Each row is a point on a landscape with many valleys, with its height.
From any point a ball rolls to the lowest of the 2 points nearest to it. It stops when none of these is lower. Distance is the straight distance between rows; heights are no part of it.
Vifol height 708: [131 169 107 169 101 134 130 217 123 141 170 106 113 107 174 175 132 125
 118 151 136 145 149]
pugi height 598: [ 88 133 114 150 147 120 103 119 137  51 134 144  99 124 108  85 174 124
 190  74 126 161 106]
rof height 566: [124 104 125 127 187  47 104 136 121 134 144  88 101 122 109 182  75  94
 154 140 112  90 184]
debal height 748: [105 175 119 122 138 167 124  90 105  94  98 153  76 149 120  92 104  98
 111 183 181 117  89]
nos height 597: [136 129 121 135  83 118 130 212 153 139 164 125  86 137 129 147 173 116
 159 177 121  97 110]
fab height 313: [108 127 156  55 107 106 134 112 143 119 116  97 112 105 139 120  62 116
  76 132 117  94 117]
zutu height 503: [161  73 149  98  90 125 135  64 180 146  85 122 165 149  70 101 153 139
 124 114  97 107  64]
Zit height 666: [142  86 109 133 108 113 101 129 178  97 104 115  85 143  66 131 133  95
 152 150  71 110 122]
dus height 440: [124 135 104  98 111 149 154 140 140 162  48 134 118 144 137 105  63 112
  78 156 109 116 136]
muket height 632: [120 149 115 130 103 129 133 194 142 134 141 123  49 135 115 152 162  86
 124 196 156  76 110]
Sud height 639: [139  92 114 120  96 131 115 164 155 153  88 107 139 127 127 151  93 124
  97 133  69 130 176]
nozad height 718: [125 114 131 158 151  92 107 145 122 104 163 116  82 128  91 164 144  82
 147 179 152  99 112]
suraf height 567: [107 112 135 111 161  75 165 102 163 136  55 102 167 129  74 101 104 137
 162  59  71 108 109]
Fal height 269: [ 89 158 140  70 106 126 137 131 140  97 137 103 129  87 184  97  91 159
  99  64 116 150 133]
Tumu height 351: [159 137  95 160 121 180 112 114 104 156  85 135  92 154 111 167 109 100
  55 202 173 118 134]
Von height 465: [101 127 127 117 116 130 151 143 145 123 121 130 167 118 155  96 142 167
 143  43  98 165 138]
lote height 436: [ 95 118 148  76 140  95  84  72 132  67 156  97  86 107 118 113 103 130
 122  83 139 129 129]
Niti height 754: [150 162 114 167 112 153 114 168 109 115 204 114 152  89 201 166 154 158
 130 103 148 182 147]
dobe height 607: [140 102 126 192 181 128 103 116 102 131 123 125 165 127  92 159 153 125
 145 100 116 165 172]
Pode height 679: [153 119 151 121 109 139 143 134 125 160 171 141 195 111 173 140 165 180
 127  88 115 149 139]
pivul height 240: [139 100 126 124 122  83  61  97 150  80 188  84  89 105 108 142 145 144
 159  86 111 150 134]
rom height 377: [164 126  61 163 111 182 113 155 126 152  61 142  88 151 113 116  95 120
  77 163 125 169 159]
Fiz height 540: [124 105 132 136 164 107  74 104 111 103 144  87 112 104 117 165  92 117
  99 112 132 149 178]
Kozu height 648: [151 110 109 149  95 152 121 187 141 174 107 117 161 124 149 152 114 146
  98 128  79 161 190]
Kedi height 316: [158 156 124 149 119 190 115  74  88 141 112 144  97 161 119 151 127 114
  72 205 197 110 100]
dosop height 749: [128 156 126 161 133 174 114 120  96 106 173 142 149  95 181 138 165 160
 124  85 158 185 140]
gis height 804: [102 110 118 119 182  80  84  83 133  85 109  85  98 115  92 148  85 117
 141  74  99 130 169]
Bofis height 373: [155  99 111 165 122 148 142 146 140 172  95 162 167 156 105 115 158 135
 151 131  96 153 151]
lalog height 307: [152  91 113 193 155 107  86 139 120 127 138  95 116 119  89 193 131  94
 107 155 118 157 158]
magu height 693: [156 100 155 106 109  94 156 154 146 165 180 138 189 119 161 132 163 165
 166  97  96 121 124]
bepib height 423: [153 115  76 194 128 158 123 179 136 156  84 153 142 145 108 109 148 133
 142 123  97 187 172]
dazur height 296: [ 97 138 149  88 129  82 179 180 140 135 154 141 115 128 144 114 123 116
 167 148 129  68 109]
mugef height 310: [105 120 158  94 139 108 124  87 130  76 154 143 107 149  95  97 141  99
 171 163 158  77  58]
zep height 766: [120 145  85 177 116 164  84 156 125 105 104 100 100 106 134 135 110 116
  74 127 125 215 164]
molip height 595: [130 102 119 143 171 117 169 100 143 166  50 143 200 183  73 100 121 119
 162 141 115 107 112]
Sug height 560: [121 103 105 158 177 128 109 113 115 127  73 123 137 152  79 155  90  78
 117 164 131 116 157]
filal height 392: [148 122  86 128  78 155 140 181 157 166  82 143  95 151 122 117 110 124
 104 169  98 123 144]
zab height 797: [121 105 135 120 185  71 112  71 134 106 133 103 126 136  78 142 116 125
 173  92 104 108 144]
mula height 308: [121 203 127 115 102 154 199 142 119 131 125 168 118 128 200  66 134 146
 151 123 140 126  90]
riz height 165: [168 127 120 122  55 185 100 116 143 129 139 151 112 138 131 112 171 155
 109 153 122 155  92]
dib height 355: [ 93 139 121 119 160  93 122 125 125  81 205 121 119  84 185 120 135 155
 180  56 162 160 147]
norop height 466: [147  98 149 152 178  87 115  98 109 120 181 138 151 145  91 153 165 116
 191 140 141 100 117]
pizuv height 261: [133 136 151  82  80 102 145 183 144 151 195 108 115 112 178 158 126 147
 126 144 120  84 129]
Mizi height 455: [141  83 167  88 113 102 104  46 149 116 144 114 152 132  84 122 162 155
 139  80 108 116  78]
puruz height 686: [131 211 113 160 100 165 169 179 104 131 156 143 107 117 219 127 139 142
 147 139 143 135 132]
fum height 791: [143  89 140 105 183  55 127  70 144 150 124  90 159 142  83 164  97 136
 159 105  89  89 151]
kal height 667: [129 145 126 169 161 114 142 205  95 173 153 120 123 114 152 196 131 109
 114 163 153 105 175]
Bidef height 506: [129 109 163 119 177  84 140  94 108 140 171 137 175 136 120 144 131 131
 168 123 151  97 130]
Puput height 678: [153 187 151 110  80 165 183 109 110 171 106 134 145 117 201 104 110 166
  83 124 128 133 111]
Zupu height 512: [130 127 134  81  99 145 158  82 155 135  68 148 138 144  98  46 122 137
 116 133 145 119  47]
Vidam height 457: [ 82 136 131 133 205  99 168 125 107 118  80 140 170 161 106 100  93  95
 170 144 146  97 125]
dide height 575: [120 100 150 113 198  85 113  73  99 147 124  97 177 126 119 162  88 137
 118  81 131 126 178]
liva height 545: [110 119 132 122 157  76 140 145 140  98 166 141 118 132 116 111 145 110
 211 126 109 101 119]
nopav height 511: [147  81 161  94 116  84 134 105 153 142 148 113 153 131 100 135 131 139
 151 119  92  94 113]
karok height 534: [150  86 154  94 122  71 141 146 146 166 163 107 143 126 125 161 113 133
 140 138 101  79 147]
Guka height 478: [ 99 132 111 160 185 123 151 144 113 127  90 159 134 171  90 110 127  86
 177 177 155  97 126]
Nugaz height 487: [149 115 166 115 134 130 101  86  98 130 192 128 150 115 145 163 143 147
 108 125 155 125 135]
gelel height 372: [174  75 129 151  96 113  68 125 150 113 167  88 102 116  88 185 149 115
 114 158 106 134 130]
livi height 532: [106 125 159  84 123 125 146  81 139 106 111 135 150 129 113  75 130 130
 132 113 141 113  66]
Rugu height 622: [144 114  86 180 134 135 136 191 134 169  84 146 104 155  98 144 134  91
 133 184 126 121 149]
Dok height 544: [ 91 133 133 103 123 128 138 114 148  95 108 145 129 127 121  71 141 136
 141  85 119 141 103]
Bik height 760: [ 85 178 111 136 152 147 114 140 106  77 108 131  77 107 142 108  86  92
 107 143 156 149 141]
lili height 421: [128 142 149  74  88 104 170 172 160 138 176 117 159  95 193 105 127 170
 144  88 105 122 107]
tetez height 629: [128 106 124 159 191 106 162 129 122 155  86 145 189 165  84 134 130 107
 179 132 104 110 153]
Tep height 215: [ 89 170 143  99 146 146 154 100 115 110 104 139 139 107 161  88  94 132
  99 101 143 143 119]
Rop height 255: [ 63 147 127  80 143 104 136 129 138  76 117 109 109  95 158  87  81 135
 126  56 117 143 141]
logu height 535: [120 112 127 154 143 152  67 102 111 102 114 100 120 102 114 157 118 122
  77 100 129 183 172]
Dimag height 159: [124 133 128 111  89 106 100 170 148  76 202 110  77 107 146 130 144 121
 152 148 126 120 107]
sukun height 526: [138  86 156 127 130 147  96  64 114 144 117 114 182 126 110 158 140 165
  86  70 122 153 150]
debam height 587: [120 108 108 146 193  71  99 121 133  92 118  95  88 127  73 164  92  83
 164 138 100 106 158]
gov height 559: [157  85 121 124 123 131 160  96 159 170  58 144 177 177  76 100 122 124
 133 155 115 100  88]
vosa height 609: [ 87 127 100 139 129 111 111 153 161  59 121 121  98 123 106  88 141 128
 187  72  84 157 130]
bet height 684: [130 145 143 159 174 118 120 142  69 148 164 120 122 111 150 196 111 106
  95 167 180 109 162]
Mos height 501: [142 110 172  91 118 122 127  94 117 150 146 117 165 116 138 149 115 147
  85 125 132 115 130]
bipa height 763: [150 147 120 120  86 128 117 179 136 113 222 109 150  97 197 154 156 166
 158  98 132 160 135]
reg height 502: [122 100 133 140 133 150 123  77 131 134  95 154 167 157  90 103 174 149
 146  85 113 150 107]
Lomet height 433: [139 143 125 109  90 135 193 174 145 197  94 156 129 153 142 109 125 129
 123 170 117  86 104]
dosi height 320: [149 132 131 104  58 143 138 183 153 155 154 123 132 124 163 140 138 152
 115 150  94 118 126]
lor height 645: [122 135 111 164 138 121 150 215 123 179 117 132 111 136 129 171 132  94
 127 178 133  95 162]
Pog height 599: [110 121 136 112 163 129 121 115 106 149  84 105 169 112 141 146  70 129
  73  94 114 143 187]
vefes height 664: [143  83 155 133 149 104 153  99 128 179 107 119 219 125 110 143 147 168
 134  54  90 139 150]
Rerep height 586: [135 111 120 193 175 121 120 139 108 133 123 145 147 140  94 149 144  94
 153 152 137 136 149]
mifa height 380: [ 95 131 134  86 102  98 154 174 164 109 132 134  82 135 119 100 118  99
 161 160 114  72  98]
Koraz height 445: [110 103 163  85 128 120  89  47 130  81 146 115 123 126 102 117 136 140
 120  92 140 124  97]
Mise height 424: [ 85 127 128 112 164  87  95 113 129  61 158 107  93 103 130 114 110 121
 158  80 135 140 147]
Vovot height 272: [128 165 129 137 117 140 104 155 106 115 157 106  95  94 166 166 100 123
  82 154 143 138 156]
vadan height 738: [114 169 147 157 168 160 115  80  70  86 171 149 124 110 145 134 142 117
 117 138 200 148 111]
fuvag height 716: [132 153 157  91  81 163 113  86 122  95 163 142  97 122 144 115 148 132
 100 158 150 115  74]
vos height 755: [ 76 182 129 114 170 152 129  94  93  81 100 144 100 131 134  99  77  98
 107 152 177 125 119]
Bukur height 744: [ 93 143 128 142 155 167 133  85  95 128  88 157 166 131 134 103 137 153
 108  68 155 176 139]
kib height 249: [120 193 133 150 131 171 132 126  85 120 129 136 107 108 179 137 107 125
  89 144 156 151 147]
sefu height 608: [118 117 132 139 159  87 171 199 124 172 132 138 137 147 119 159 130  99
 172 163 117  66 154]
fili height 588: [ 95 113 153 118 175 128 128  56 104 130  86 118 189 136 105 120 117 148
 110  78 152 136 122]
nobuk height 691: [133 184 169  88  92 136 197 124 120 165 130 140 141 115 186 106 118 147
 107 143 139  87  79]
sudeb height 344: [125 116 110 118  77 129  98 165 169  94 151  98 120 121 132 117 150 146
 157  83  83 165 131]
goka height 365: [103 122 125  93 105  99 119 159 161  89 150 105 104 112 142 107 111 132
 149 100  92 128 139]
fega height 221: [178 113  84 147  70 188 104 135 148 147 103 150 112 151 109 107 157 156
 106 140 111 180 127]
tikap height 477: [156  85 143 115  95 147 128  95 155 146 116 150 159 150  95 103 172 139
 139 132 103 124  92]
Ledim height 299: [106 118 133  78 111  94 114 155 144 110 136  98  65 116 128 155  81  96
 103 164 124  71 141]
savez height 235: [ 70 162 151  68 156 104 147 110 124  92 111 117 120  99 152  80  73 118
 112  92 144 118 110]
Libis height 656: [164 121  88 178 141 161 148 156 111 185  79 178 132 173 103 121 134 120
 131 176 142 140 147]
rav height 557: [134 102 142  97 146  59 131 130 133 163 165  97 154 109 151 156  98 150
 139  96 103 116 183]
nezo height 449: [139 130  95 136 107 158 138 159 147 138  88 167 106 159 109  83 130 122
 134 154 113 145 126]
Fave height 530: [132 105 136 150 125 155  70  97 106 115 146 105 152 106 130 168 148 166
  82  65 128 185 169]
dubeg height 610: [143 108 155  94 111 138 149  82 145 165  62 118 187 125 108 102  98 138
  82 119 131 117  93]
bes height 732: [126 162 142 149 133 141 105 114  90  92 185 130  92 102 151 153 142 114
 106 161 182 133 105]
mit height 480: [ 87 158 119 105 127 130 131 149 130 103 101 137  59 137 121 112  96  80
 121 183 149  83 109]
Kob height 412: [126 139 161  71 101 115 143 110 135 115 187 128 147  92 179 107 142 167
 128  85 135 127  93]
pov height 403: [ 74 154 112 138 166 114 132 156 123  64 137 130 101  98 150  96 111 111
 161  90 133 156 150]
ses height 285: [104 150 141  83 116 121 122 131 125 109 142 104 113  93 168 128  80 133
  88 113 120 126 151]
Femal height 348: [115 142 146  92 118 146 136 112 120 133 109 132 118 128 141 129  89 116
  82 158 141 103 116]
medi height 621: [129 115 129  99 108 168 117  61 133 140  66 128 145 144 107 102 109 142
  64 119 132 144 116]
tude height 467: [137  96 178  96 121 102 141  70 143 141 136 129 190 118 112  99 171 167
 141  63 131 119  64]
Pame height 358: [137 180 128 161 145 171 146 117  79 157 122 155 107 159 131 153 142 109
 107 201 197  97 108]
Gira height 468: [121 147 101  96  95 164 139 129 147 137  60 135 108 135 137  76  89 138
  88 122 107 153 126]
femu height 735: [133 149 114 120 109 171 137 115 122 137  96 160  89 162 114 106 121 113
 110 188 163 101  96]
gog height 631: [114 103 119 117 117 123 131 139 154 136  79 111 147 127 117 115 106 137
 122  84  72 151 162]
sovev height 257: [156 114  87 159  82 190  71 106 140 105  97 140  95 139  96 100 161 143
  99 120 128 195 117]
mibam height 417: [137 104 140 149 180  79  82  63 114  89 190 121 117 124  89 152 166 124
 187 105 147 130 120]
saped height 396: [111 120 119 154 181  96 132 135 113 114 181 130 157  99 166 137 146 153
 177  57 142 161 173]
lav height 767: [160  91 120 148 156  66 113 142 151 125 162 109 103 137  72 176 142 103
 192 153  83  86 140]
matu height 418: [172 127 103 127 105 170 168 128 128 193  75 172 152 162 124  88 127 157
 106 141 121 148 119]
Tas height 698: [118 108 139 109 119 131  85  94 130  79 136 111  71 128  93 147 109  84
 100 181 156  92 100]
Pota height 715: [129 124 145 117 121 112 162 159 138 140 164 161 160 129 150 110 162 144
 170 126 116 111 111]
gaf height 488: [138 140 105  95 103 166 154  97 142 144  46 155 116 151 111  44 104 149
  93 123 134 146  86]
Fup height 696: [131 207  87 179 102 164 145 207 111 130 142 117  93 112 194 139 121 124
 122 150 140 168 146]
pef height 398: [175  90 119 167  86 144  67 141 142 118 172  95 132 113 114 173 174 137
 107 129 107 180 138]
Tutir height 210: [133 122 131 108  99 108  70 126 141  67 201  99  86  97 136 133 143 134
 135 113 133 151 115]
Zamu height 594: [ 95 113 137 112 138 141 126  90 120 138  66 109 165 117 127 123  99 157
  75  47 113 162 154]
Ped height 690: [154 145  78 143 147 161 170 141 107 180  53 178 122 187 114  95  99 127
 114 177 152 122 128]
tak height 614: [104 165 118 136 160 142 144 158  90 147  92 135 114 126 156 149  77  99
  96 164 145 109 164]
bar height 584: [112 103 106 151 163 113  96 114 142  90  81 110  95 141  66 143  98  69
 141 154 108 112 143]
lel height 395: [102 143 127  89 131 129 165 139 132 156  62 127 117 142 135 117  64  99
  90 175 139  70 113]
gini height 746: [127 159 117 165 127 192 125 102  92 132 123 165 157 124 162 112 167 165
 113  86 153 192 139]
Deze height 724: [153 135 147 125  81 157  83 117 119 106 186 122  84 106 138 160 158 125
  94 169 153 124  95]
Dono height 454: [183  78 123 176 121 164 108 114 122 171 108 144 155 155  87 172 149 115
 100 177 136 133 147]
mur height 670: [121 206 139 128  96 147 179 179 106 151 151 131  86 121 200 141 138 131
 125 162 146  87 123]
zov height 543: [148 176 100 160 101 162 150 176 112 160 131 159  74 147 146 125 162 125
 133 184 155 120 108]
Gez height 537: [133  98 124 159 174 130 129 118 106 163  90 130 167 172  97 179 111  92
 112 186 155  88 150]
dulu height 513: [152  73 154  93 126 113 101  90 130 153 125  93 153 122 116 176  92 134
  75 127 107 106 160]
lar height 491: [127 125 106 141 120 163 131 116 136 126  91 175 130 153 102  72 160 137
 151 123 129 160 109]
zazu height 352: [117 153 157 120 157 126 185 125 101 161 129 163 184 138 148 108 127 133
 144 140 154 101 105]
Zuba height 531: [ 85 127 128 161 201 125 128  88 104  84 103 151 151 150  85 105 149 115
 181  84 143 141 127]
baf height 764: [113 183  90 164 119 164  99 161 113  91 114 108  61 100 151 130  93 102
  76 153 143 177 145]
Lupuz height 521: [158  70 146 114 140 105  92  68 138 145 130  92 157 125  93 181 120 153
 108  86  95 130 169]
goki height 640: [149  94 140  94  76 169  85  78 151 110 121 122 116 131 106 132 131 134
  76 141 117 134 111]
Kos height 343: [166  70 126 149 124 117  91 117 139 141 131 104 126 135  79 191 129 105
 113 157 103 110 156]
Kag height 385: [157 126  91 173 140 183 108 104 102 148  74 153 116 153 101 130 116 114
  82 166 159 163 144]
Vizu height 504: [ 89 167 126 118 144 120 122 170 108 100 131 112  53 113 142 151  89  79
 104 173 162  90 133]
Nuto height 671: [126 109 159 107 142 105 143 102 122 154 139 124 192 108 146 131 139 167
 124  59 121 142 139]
ragog height 381: [107 156 156  84 129 113 171 117 122 102 187 158 144 101 183  88 152 150
 161 100 154 112  71]
Pag height 498: [145 180 109 124  83 154 191 186 127 182 119 164  84 160 162 106 156 142
 139 176 136  91 102]
nofus height 375: [ 79 182 118 142 169 133 167 160 104  95 138 160 121 106 174  95 114 114
 159 117 153 135 141]
Buv height 357: [109 122 138 116 130 119  97 105 135  64 156 131  87 127 103 105 140 101
 156 138 138 116  97]
zam height 661: [160 131 149 114  91 174 145 104 126 183 115 140 186 117 160 125 139 175
  74 102 112 158 132]
migi height 517: [160 141 101 141  53 156  85 195 158 115 172  90 122 113 149 155 143 138
 120 133 110 180 129]
pife height 471: [127 165  85 164 111 173 137 174 127 132 111 152 134 127 161  93 138 148
 138 107 121 189 152]
nagel height 453: [141 142  66 200 112 159 113 198 141 127 125 131 134 125 136 109 160 131
 145 110 116 217 150]
famat height 569: [128 101 137 125 176  71 102  92 119 150 151  91 156 106 142 166 105 158
 134  58 117 147 202]
fev height 496: [111 153 102 144 131 133 113 188 131 101 144 104 128  95 173 138 103 133
 129  90 117 178 180]
peloz height 533: [123 103 166 112 193  59 162  95 124 153 123 113 197 150 103 133 101 125
 167 135 142  68 113]
zeres height 669: [151 155 151  95  77 148 173 149 141 180 128 122 181  99 193 115 120 179
  89 105 101 139 123]
foga height 276: [113 144 135 106 152  86 135 139 118 101 223 132 110  90 191 131 129 143
 175 113 170 113 134]
mozag height 515: [ 93 122 120 150 170 144 132  71 116 116  65 153 164 167  84  86 144 135
 149  89 143 147 109]
mele height 479: [120 116 143 126 139  86 142 153 131 117 181 150 108 145 112 129 166 102
 198 165 142  73  96]
fonek height 620: [ 95 120 100 131 123 110 118 167 167  92  95 104 116 122 115 109 116 130
 162  67  59 161 165]
Devap height 486: [117 167 102 135 104 150 149 195 135 134 138 125 156 107 195 121 116 156
 134  93 105 167 169]
gur height 390: [119 110 158  91 131  74 172 140 151 141 153 138 138 143 111 112 141 117
 178 152 129  54  79]
zavek height 605: [112 137 114 128 145 140 124 156 112 139  93 117 128 111 153 147  73 109
  84 131 113 138 187]
bimal height 551: [133 116 132 115  95  88 137 189 158 118 193 137 105 132 135 128 177 122
 192 153 114  87  97]
gil height 354: [153 141 132 135 104 141 176 176 127 204 123 159 164 141 161 135 141 143
 125 155 113 111 142]
mez height 439: [ 94 133 148 116 168  96 188 123 132 136 104 144 195 114 138  76 133 146
 168  60 132 133 104]
Vapi height 254: [162 172 133 143  83 186 120 122 102 158 124 124  94 125 169 164 122 139
  56 173 142 127 137]
tum height 407: [ 95 143 147 121 193  93 195 128 116 147 102 152 201 134 134  89 109 117
 168 109 149 107 113]
lumi height 650: [112 186 135 121 112 147 154 166 111 141 139 126  56 132 157 152 140 103
 107 186 169  67 113]
Fopu height 712: [144 147 174  92 100 124 184 119 125 164 161 160 162 124 159 104 160 145
 137 149 147  84  55]
zotu height 730: [130 169 120 165 122 113 133 210 113 135 204 106  86 107 165 183 168 111
 125 166 163 122 118]
Gemi height 776: [147 152 122 137  88 141 135 186 136 122 206 148 141 111 185 133 179 148
 173 131 132 138 104]
tafi height 411: [111 155 115 178 178 149 137 133  88 131 110 163 118 155 105 124 132  88
 138 190 188 117 118]
risem height 260: [156 114 124 114  65 146 148 168 166 165 127 148 157 140 141 103 163 157
 140 132  84 138 113]
mefar height 556: [111 115 126 167 196 103 115 113 107  91 123 127 130 135  84 133 126  95
 170 121 135 136 147]
Gigug height 652: [146  93 142 157 170 104 147 120 122 163 124 140 200 142 101 146 158 141
 171  98  95 129 158]
bigal height 387: [116 109 140 131 170  99  73  58 116  60 159 109  95 126  83 136 137 104
 155 120 157 126 113]
Kef height 450: [157  91 136 139 106 139 101 115 140 125 146 138 148 133 105 137 179 135
 145 127 106 142 120]
lipur height 499: [154 101 131 166 143 145 133 124 112 172 119 161 156 171  94 157 158 109
 139 192 158  97 122]
ridal height 628: [103 198 136 123 151 144 176 140  85 156 102 141 107 140 171 134  93 108
 105 172 165  85 129]
fadud height 619: [139  91 101 207 155 136  81 116 128 106 104 114 126 130  69 153 162 107
 135 113 102 185 148]
mive height 298: [115 145 122 121  88 178  71  95 131  61 135 126  81 111 124 101 148 133
  95 112 143 179 103]
lof height 364: [163 100 113 118  88 150 165 126 164 189  71 163 173 156 105  71 151 165
 127 109  94 147  98]
Pabud height 630: [134 103 129 112 124 172  87  63 128 115  83 122 125 146  98 137 101 111
  66 151 142 133 131]
fuz height 393: [ 94 139 127  77 100  94 163 176 171 106 148 111 139  99 171  78 111 152
 158  66  88 131 116]
Lemin height 685: [129  90 133 103 114 118 107  97 156 102 116 112 107 142  84 137 113  98
 122 155 107  96 115]
meb height 300: [131 134 112 155 107 148 104 169 127 131 122 118  98 115 133 156 115 108
  92 168 129 139 147]
tanet height 241: [124 126 137  91  96  90 107 172 145 113 187  97  55 111 134 159 123 112
 127 167 138  74 124]
mem height 338: [147 111  88 146  97 162 101 145 150 134  77 121  87 138 105 138 105  99
  83 174 115 137 148]
nev height 273: [138 171 150 133 130 149 190 144  94 186 135 158 165 129 182 143 133 146
 115 153 144 106 135]
Vesos height 565: [115 108 141 118 187  60 168 144 126 153 122 121 154 153 103 149  99 102
 179 150 116  61 140]
Kodo height 217: [171 150 123 121  69 189 130 109 122 161 116 148 109 138 152 123 134 154
  75 164 128 138 114]
pulos height 134: [137 141 151 102 115 100 145 152 121 136 217 129 138  98 193 149 135 157
 143 127 145 105 134]
guk height 633: [130 104  88 174 116 133  79 141 164  89  97  97  95 126  75 132 144 113
 142 103  71 179 146]
Ros height 585: [148 138  78 175 110 148 143 198 138 156 109 157  71 157 109 119 156 104
 141 190 143 131 116]
gaban height 456: [ 87 124 147  98 136  94 158 115 143 125 114 120 165  94 148  85 127 169
 139  18 128 140 103]
Mav height 469: [152 108 144 159 152 119  95 108  99 118 198 128 154 107 138 160 168 146
 138 109 157 157 143]
digek height 437: [ 96 143 116 103 111 132 156 153 148 111  99 159  82 152 115  72 116  99
 157 165 126 101  93]
gar height 435: [127 129 129 172 165 113 127 156 102 126 171 135 151 104 152 152 140 126
 146 114 145 154 169]
liror height 347: [108 109 123 103 137  71 113 158 152  98 139 100  76 123 110 137  89  94
 153 141 101  90 145]
rizem height 655: [152 140 128 125  88 172 135 147 126 176 103 124 158 118 172 143 105 163
  67 124  99 156 172]
tibev height 582: [114 104 147 135 210  94 137  64 101 136  95 108 203 155  86 140 110 139
 145  85 132 116 142]
komu height 309: [116 106 122 120  97 149  53  95 147  64 129  96  78 112 100 127 134 122
  97 102 116 165 125]
Vupe height 762: [128 155 128 161 131 124 144 182 111 127 195 155 123 112 164 146 167 124
 161 158 157 123 119]
pil height 741: [100 143 143 144 169 154 105  83  84  93 139 140 146 115 133 123 136 134
 114  95 174 159 140]
rosid height 593: [133 104 145 102 134 124 160  99 139 165  72 121 177 154 103 115  94 119
  99 161 141  79  91]
budov height 266: [153 190 113 130 100 171 178 130 101 159 102 168 102 150 174  80 118 155
 119 147 136 139 110]
muf height 292: [165  78 143 130 110 117  86 118 139 144 178 100 164 114 130 172 159 169
 125  83  94 153 168]
tiku height 583: [102 123 136 124 159  98 129 114 129  76 168 143 131 120 129  96 169 134
 198  77 132 134 114]
vop height 699: [114 135 134 153 175  99 114 143  92 107 167 124 104 114 125 161 118  92
 135 155 169 113 144]
Nuzin height 284: [154 183 139 130 105 185 142  77  84 156 102 135  91 150 161 147 109 131
  68 185 169 105 115]
Mobez height 485: [147  92 177  92 124  93 152  91 139 147 155 138 187 133 110 111 159 144
 157 121 129  91  69]
zinu height 646: [137 105  95 163 104 110  86 169 168  90 131  92  76 122  87 144 135  94
 142 154  87 143 130]
nedu height 525: [150  79 121 127 125 138 134  51 166 136  58 128 170 180  47 110 145 123
 138 130 103 106  85]
kem height 282: [132 137 110 127  97 186  96  87 130 101 103 147  93 142 107  89 139 128
  96 139 147 162 105]
fimoz height 591: [ 80 129 157 107 136 135 132  62 115 126  72 123 168 111 126  98 109 163
  83  40 155 152 100]
libel height 268: [157  89 130 144 121 113  69 101 136 104 184 105 131 116 110 157 179 159
 156  73 105 163 141]
ropu height 550: [131 108 121 139 170  60  75 127 118 124 172  77  90 100 131 179  85 109
 130 130 134 136 191]
rad height 422: [178  87 115 178 100 161  87 136 135 152 131 132 146 132 103 155 170 133
 109 147 112 172 146]
menef height 783: [174  78 135 135 164  68 115  89 142 152 153 104 147 143  73 191 130 127
 170 135  86  87 151]
vezip height 505: [136 139 103 146  93 137  88 192 138 109 166  74 127  95 163 164 109 134
 108 112 115 187 164]
tovi height 317: [149  93 126 130  98 129 157 145 165 168  98 144 181 143 113  96 163 156
 154  96  65 145 127]
ratem height 734: [146 139 159 101  86 146 146 107 124 144 162 170 128 147 133 114 180 135
 137 177 155  88  57]
ramid height 318: [157  91 134 105  84  98  94 145 164 122 184  93 136 120 131 150 149 155
 152 104  84 138 143]
Fov height 709: [109 136 147  75  95 153 105  80 136  76 126 127  74 129 116 105 103 106
  86 163 149 101  85]
Vaso height 233: [120 197 124 128 118 183 149 103  98 114 106 149 106 124 175  90 113 144
  96 123 148 157 122]
voz height 341: [ 87 191 140 100 137 135 189 139 119  99 153 152 127  98 203  82 116 138
 151  97 148 129 106]
Pup height 555: [ 93 116 137  94 132  97 150 107 165 107  76 118 137 128  95  74 113 127
 151  72  90 121  97]
runiv height 717: [147 163  99 117 121 163 178 132 108 177  67 158  88 180 127 103 105 125
  97 191 164  86  99]
supi height 742: [143  97 113 180 159  92 101 131 145  93 134 110  89 135  55 157 149  80
 173 161 104 117 114]

Where does a ball stop that starts at each point below?
Pode | lalog
suraf | Tep
ratem | mele
ropu | pulos
zab | nev
Gemi | mele
Pabud | lalog
Bik | nev
zep | pulos
